Each row is a point on a landscape with many valleys, with its height.
A ball rolls from a point to the lowest of its 2 nearest points, and stops where none of them is lower. Distance is the straight distance between rows; heights are no part of it.
j_751: [  7  -3  12  -6   1   3  -4   7  -8  -5  -4   3  -4  -5  -2  -7   8 -13
   4  -9  -4]  h=197
j_916: [ -7  -8   0  -5 -10 -15   6  -5  -6 -11   4  -7   1  -1  12   1   1   0
  -4   4   7]  h=239
j_2: [-13  -1   7  -3  -5  -4   4  -4   2  -2   1 -13  10  -6 -19   2   6  13
 -22  17   4]  h=386
j_199: [-3 -3  1 -7 -6 -4  5 -9 12  0  1 -2  5 -8 -5 13  4  7  0 15  2]  h=741
j_978: [-12  -4  -8   0 -13 -14  10  -8   2  -6   4  -5  -2   1  11   0   0   4
 -11   9   7]  h=259
j_834: [  1 -22   4  -4 -24   0 -16   1   2  -7   8  13   1  -3   8   0  -5  -6
  -5   8  12]  h=250
j_219: [ -3  -7  13   0 -10  -7   7   2 -14 -11  -4  -6   7  -4   5 -15  13  -7
 -13  -8   2]  h=448
j_732: [ 17  -5  -1   4  14  -1 -23   6   3   8  15  12  -7   3   2   7 -12 -11
  12 -11   9]  h=336
j_8: [  1 -18  -3   2 -20  13 -20   7  10   7   7  21   0  -6   8  -6 -16  -6
  -7   8   7]  h=818
j_652: [  8  14  -7   9  15  -6   3  10 -17   0   1  -2  -9  12  11  -7  -3  -3
   4 -21  -4]  h=308
j_883: [-1 15 -3  7 10  0 23 -2  1 14 -6  0  1 11 -6 -1  6  6  6 -3 -6]  h=728
j_336: [-4 -4 -8  0  0  4 -1  0  8 16  4  5  2  2 15  6 -8  3  5  0  3]  h=572
j_305: [ -3 -11  10  -3 -12  -8  -2   3 -15  -8   4  -2   3   0  14 -12   7 -10
  -9  -7  11]  h=427
j_705: [ 9 -3  0 -4  7  6 -9 -3 15  6  4 10 -4  1  4 14 -3 -7 17  0  3]  h=367
j_99: [  9   9  10   2   4   2  -2   8 -18 -13 -13  -4   2  -2  -8 -15   9  -9
   0 -18 -15]  h=263
j_696: [ 13  15  -4   6  16   2  -5  13 -14   2  -2   6  -6  15   7  -5  -4  -3
  13 -18   0]  h=243
j_127: [ -5 -14  -6  -3 -15  13  -7   2   9   3  -4  15   3 -11   4  -3  -3   2
  -9  13   4]  h=84
j_289: [  7  -5  14  -7  -2  -6   1  -4  -5 -19  -5  -5   2  -6  -4   1  12 -10
   0   0   3]  h=148
j_558: [ -3 -12 -12   2 -22   2 -19  -6   9  -3   6   9   4  -3  15   1 -24   3
  -8  13  12]  h=129
j_17: [ -2 -16  -2  -3  -9  22  -8  12   9  15   2  14  -4  -9   2  -4  -3  -2
   6   5  -5]  h=392
j_788: [ -8 -14   5  -6 -20 -14   4  -5  -5 -18   3 -12   8  -2   7  -3   2   6
  -8  10  11]  h=222
j_819: [  0  10   9   2  12   6   7  -1   5   9  -4  -8   4  -2 -23   4  11   6
   0   5  -9]  h=285
j_389: [  6   8  13   3   8   8   0   4 -14 -13 -15  -7   3  -5 -23 -16   6  -6
  -2 -15 -21]  h=283
j_183: [  4  -8  -5  -1   2  -8  -9   7  -9   7  15  -2  -2   1  15  -3  -7  -7
  -1 -10   8]  h=198
j_973: [ 2 -2 -2 -1  7 15  2 10  3 17  1  5  0  1  6  0 -4  1 16 -4 -2]  h=451
j_398: [-10 -14   7  -5 -19  -5   2  -3  -5 -17  -2  -5   9  -9   2 -11   3  10
 -17  12  12]  h=208
j_945: [ -2 -12  -6   1  -7   8  -9   0  17  12   6  10   2  -4  14   8 -15   1
   5   7   5]  h=653
j_633: [ -7   7  -1   3  11 -10  12  -3  -7   0   0 -19   2  -3   1  -3   5   4
  -5  -7  -8]  h=391
j_331: [-10  10   0   0  11  -2  11  -7   8  13   3 -12   6   0 -10   6   7  16
  -3   8  -3]  h=771
j_357: [ -3   0  -1   1  -4  -8  10   4 -15   1   2  -3  -5   3  13  -9   7  -8
  -7 -11   0]  h=420
j_613: [12  0 -1 -5  7 -3 -9 -7  7 -5  3  5 -5  2  4 16 -1 -9 13  0  6]  h=337
j_306: [ -1  -8 -11   7 -22  -8  -8  -8   8   1  14  10  -3   7  17   9 -16  -1
  -6   7  17]  h=289
j_212: [ -6  11  12   5   5   6   5  -1   2  13   0  -9   4  -1 -31   6   9   7
 -15  10  -7]  h=325
j_630: [ 12  -6   5  -7  -9  -8 -11  -6   4  -9   6   6  -4   3   5  15  -3 -10
  10   3  11]  h=319
j_70: [  6   1  12  -5   5   6  -7   8 -14 -11  -8  -2  -3  -7  -9 -12  12 -11
   4 -14 -14]  h=238
j_307: [ 13   9   6  -1  11  -3 -10   9 -12 -17  -7   4  -6   1   2  -4   4 -11
   5 -14  -2]  h=188
j_944: [  5   0   4   0  -2  15  10   6   4  14  -7   9  -5  -1 -11  -3  10  -4
   9   2  -8]  h=624
j_876: [  6 -16   2  -2 -26  -8 -14  -5   1  -8   9   6   1   4   6   9 -12  -5
   0   9  16]  h=288
j_483: [  6  15   4   1  22  15   0   7   0   0 -11  -3  -2   0 -18  -3   2   5
  16  -8 -19]  h=200
j_862: [  5  20   1   5  21  13   8   4  -3   1 -11  -6   2  13 -19  -8  -2  13
  17  -9 -21]  h=179
j_81: [  2 -16   7  -6  -5  12  -6   0  13   4   2  12  -7 -11  -3   6   2  -7
   8   7   0]  h=704
j_177: [ 3  5 -1  2 -1 12 14  5  5 17 -5  8  1  4 -2  2  9  0  9  3 -2]  h=586
j_107: [ -9   8   8   4   0   2   5  -2   3   7   3  -8   8  -1 -26   6   9  11
 -24  18   2]  h=361
j_323: [  0  -9   1  -7  -4   6  -4  -6  17   0   2   5  -2 -10  -6  11   2  -2
   6  12   1]  h=727
j_358: [ 13  -7   2  -2   8   6 -15   3  10   8  12  12  -7   3   6  11  -9 -10
  14  -6   6]  h=403
j_139: [ 14   9  -1   0  14  -9 -14  11 -12 -10   2   8  -7   7   5  -1  -1 -11
   4 -14   5]  h=220
j_902: [ 15   0   0   1  12  -5 -16   7  -6   1  11   7  -8   7   5   4  -5 -12
   8 -11   8]  h=269
j_377: [ -2 -15   2  -2 -15 -10 -10   6 -13  -4  12   0   4   0  15  -5  -2  -8
  -9  -8  15]  h=401
j_460: [  2  13  -3   1  14   2  10   3  -9   5  -6 -10   2   4  -4  -4   3   2
   7  -9 -13]  h=563
j_700: [  0  -9  12  -5 -11  -7   5  -6   0 -13  -4  -3   4  -6  -7   1  10  -2
  -6  11   6]  h=166
j_674: [ -3 -12  -5  -1  -9  -3 -11  11 -11   8  14   0   2  -3  17  -8  -8  -6
  -6  -8   9]  h=315
j_874: [-5  4 -8  2  0  1 13 -8 16 14  0 10  2  5  8  8  0  7  7 10  8]  h=657
j_975: [-21   2 -12   0  -2 -11   9  -9   4   3   6 -10   3  -3  -3  -1  -2  19
 -16  15   2]  h=419
j_800: [-14 -10  -6  -4 -15  -8  -1  -6   0 -13  -2  -6   9  -7  -2  -7  -4  16
 -17  21  11]  h=223
j_345: [-5  5 -6  7  0  7 17 -2  9 16 -4 10  1  6  4  2  3  5  7  4  4]  h=628
j_477: [  2   1  -1  -6   8  -8  -3   2  -9  -5   1 -11   1  -4   7   0   2  -4
   1  -8  -5]  h=167
j_958: [ 1 -6 -1 -1  7 19 -5  7 13 20  3 12 -4  5  5  2 -4 -3 21 -4  0]  h=342
j_887: [ -7   4   4   4   3 -15  13  -7  -6  -8  -1 -18   2   2  -3  -2   7   1
 -14  -3  -3]  h=365
j_414: [ 7  3 -4  3 -5 -1  6 -8 13  8  3 13 -1  7  7 14  0 -4  7  6 10]  h=681
j_151: [ -7  -9 -15  -2 -16  10  -8  -5  12   0  -7  14   7 -10   4  -4  -9  11
 -10  21   6]  h=101
j_303: [  5 -13  -4   1 -14   4 -13   3   9   9  10  13   2   0  12   4 -13  -6
  -1   4   9]  h=719
j_846: [  6  16  -3  -2  22   1  -8   9  -6  -7  -7  -3  -5  -1   4  -3  -4   2
  11 -14 -11]  h=286
j_612: [ -8  11  10   8   9 -11   9 -10  -8 -10  -6 -19   4   2 -18  -3   8  -2
 -19  -4  -7]  h=346
j_132: [  2   5   8  -3  21  18   2   3   7   7  -9   4  -7  -1 -16   2   5   3
  21  -1 -15]  h=229
j_974: [  3  17  -2   6  16  -2  11   2 -15  -3 -10 -12  -1   6  -5 -10  -4   3
   2 -19 -18]  h=584
j_304: [-14  -4 -17   5 -17 -11   7  -9   7  -1   6   6  -4   6  18  -1  -7   6
 -10   7  12]  h=296
j_909: [-16   4  -3  -1   0  -8   7  -6   5   3   5 -14   6  -6 -11   6   4  17
 -18  17   2]  h=404
j_715: [-11   9  -5   1   3  -6  12 -10  13  11   1  -4   5   1  -3   8   2  14
  -4  12   2]  h=761
j_214: [  2  13  10   4  17  -1   4  -5  -4   0  -6 -15   5  -1 -26   3   7   4
  -7  -3 -13]  h=313
j_293: [  7   9  12   5   2  -4   8  -1 -17 -14 -14  -4   3   1  -7 -13  11 -11
  -4 -13  -6]  h=281
j_950: [-7 -2 -9  0 -1 -5  7  2  0  8  2 -3  0 -2 13  3  0  5 -2  0  3]  h=534
j_546: [  0  -1   5   0  -6   0  10   5 -13   2  -2  -5   4  -3   4 -11  10  -5
  -7  -4  -2]  h=464
j_83: [ 6 10 -4 -6 24  0 -9  4  1 -3 -3 -5 -2  1  7  8 -3  1 14 -9 -5]  h=246
j_564: [ -3  -9 -14  10 -21  -4 -16  -9   9   1  14  10   0   7  19   4 -27   2
 -11   9  14]  h=224
j_174: [  8  25  -2   6  17  13   7   7  -5  -3 -14   4  -2  16 -12  -8  -5   7
  22 -12 -17]  h=160
j_694: [  1 -13   6  -5 -21  -1   0  -2   1 -14  -2   4   5  -3   2  -2   6  -4
  -6  12  12]  h=185
j_113: [ 2  3 -2 -2 10  6  6  6 -1  9 -3 -3 -3 -1  3  0  3  1 12 -6 -5]  h=524
j_148: [ -5  -5 -13   4 -14 -10   4  -9   9   0  12   7  -5   7  18  10  -9   1
  -4   5  11]  h=328
j_938: [  7 -17   5  -7 -21  -6  -8  -7   1 -14   6   2   0   0   4  12  -3  -6
   6  11  12]  h=304
j_748: [  1   6   7  -4  17  12   5  -2  11   9  -4   1  -3  -6 -21   6  10   3
  12   5 -11]  h=255
j_463: [ -5  20  -5   9  19  -5  10  -6 -12  -4  -8 -20   1   9 -13  -7  -3   6
  -3 -15 -17]  h=596
j_929: [ -6 -21  -1  -5 -16  20 -12   8  10   7  -2  16  -2 -16   5  -6  -4  -1
  -2   9  -3]  h=230
j_544: [-2 12 -1  5  4 -6 17 -6  0  5 -3 -3 -1  3 -4  3  8  1 -2  1 -2]  h=712
j_710: [ 11  21  -6   3  17   9   4  10  -9   1  -9   6  -5  16  -2  -5  -4   2
  17 -15 -10]  h=189
j_271: [  6  -5   1  -6   5  -4  -8   5 -10  -2   7  -4   0  -1  13   1  -2  -8
   2 -10   2]  h=112
j_662: [ 3  6 -4  1  1 -9 14 -8  5  2  0  6 -4  6  4  9  8 -5  2  7  7]  h=698
j_327: [ -5 -12 -14  -3 -17   6 -11  -9  15  -2   2   8   7  -7  12   3 -17   8
  -5  18   6]  h=50
j_30: [-21   0 -18   2 -11 -11   6 -11   8  -3   3  -3   0   0   4  -5  -6  19
 -19  16   9]  h=433
j_145: [-10   2  -9  -1  -8  -5   7 -11  15   3   2   2   6  -4  -4  10   0  16
  -8  20   6]  h=750
j_968: [ -8  10  -7   3  13 -12  13  -2  -5   4   2 -14  -5   4  10  -2   2   3
   1 -12  -6]  h=428
j_794: [ 11  -2  12  -6   5  -3 -10   3  -9 -18  -4   1  -4  -3  -3  -2   8 -13
   3  -8   1]  h=165
j_580: [  1  -8   6  -5  -6  15   2   5   8   9  -4  10  -7 -10  -9   0  10  -6
   5   4  -7]  h=662
j_949: [  1  10  -3   5   4 -10   7   6 -18  -2   3  -3  -6  12  11  -9   4  -9
  -2 -20  -1]  h=368
j_918: [  3 -18  15  -7 -21   1  -8   3  -4 -12   3   6   2  -5   4  -6   3  -9
  -4   3  12]  h=207
j_869: [  7  13  11   6  12  12   0   5 -11  -6 -16  -4   2  -1 -31 -12   2   1
   3 -13 -24]  h=297
j_41: [ -4   3  -8   1   6 -10   9  -1  -2   8   6  -4  -6   6  15   3  -3  -3
   3  -9   2]  h=479
j_27: [-11 -12  -8  -8 -20  -2 -11  -8   6 -12  -1  -5   8 -12   0   2  -8  15
  -8  20   8]  h=237
j_197: [ -2  18   8  10  14  -7   6 -10  -9  -3  -8 -19   8   3 -26   1   5   0
 -14  -8 -14]  h=330
j_224: [  0 -16   3   0   3  24  -6  10  12  18   2  14  -8  -6   1   1  -4  -5
  17  -2  -6]  h=143
j_254: [  4  16  10   8  19   9  -5   0  -3 -10 -15  -8   2   0 -35  -3   1   1
  -4 -11 -22]  h=310
j_547: [  2   9  -5  -4  18 -10  -3  -2  -4  -7   0 -13  -3  -1  13   7  -2   2
   8 -10  -2]  h=210

Where does a ball stop that starts at each point below?
j_705 -> j_289
j_546 -> j_174
j_883 -> j_224
j_715 -> j_177
j_219 -> j_271
j_544 -> j_177
j_974 -> j_224

Call two points neighbours if one is among the 2 nearest of the other. Go from one point of each pair to the other, from neighbour to neighbour, staying as low as possible. Name the highest point that can't be avoided.
j_177, j_224 -> j_883
j_127, j_398 -> j_27
j_174, j_127 -> j_30
j_127, j_327 -> j_151
j_224, j_398 -> j_17
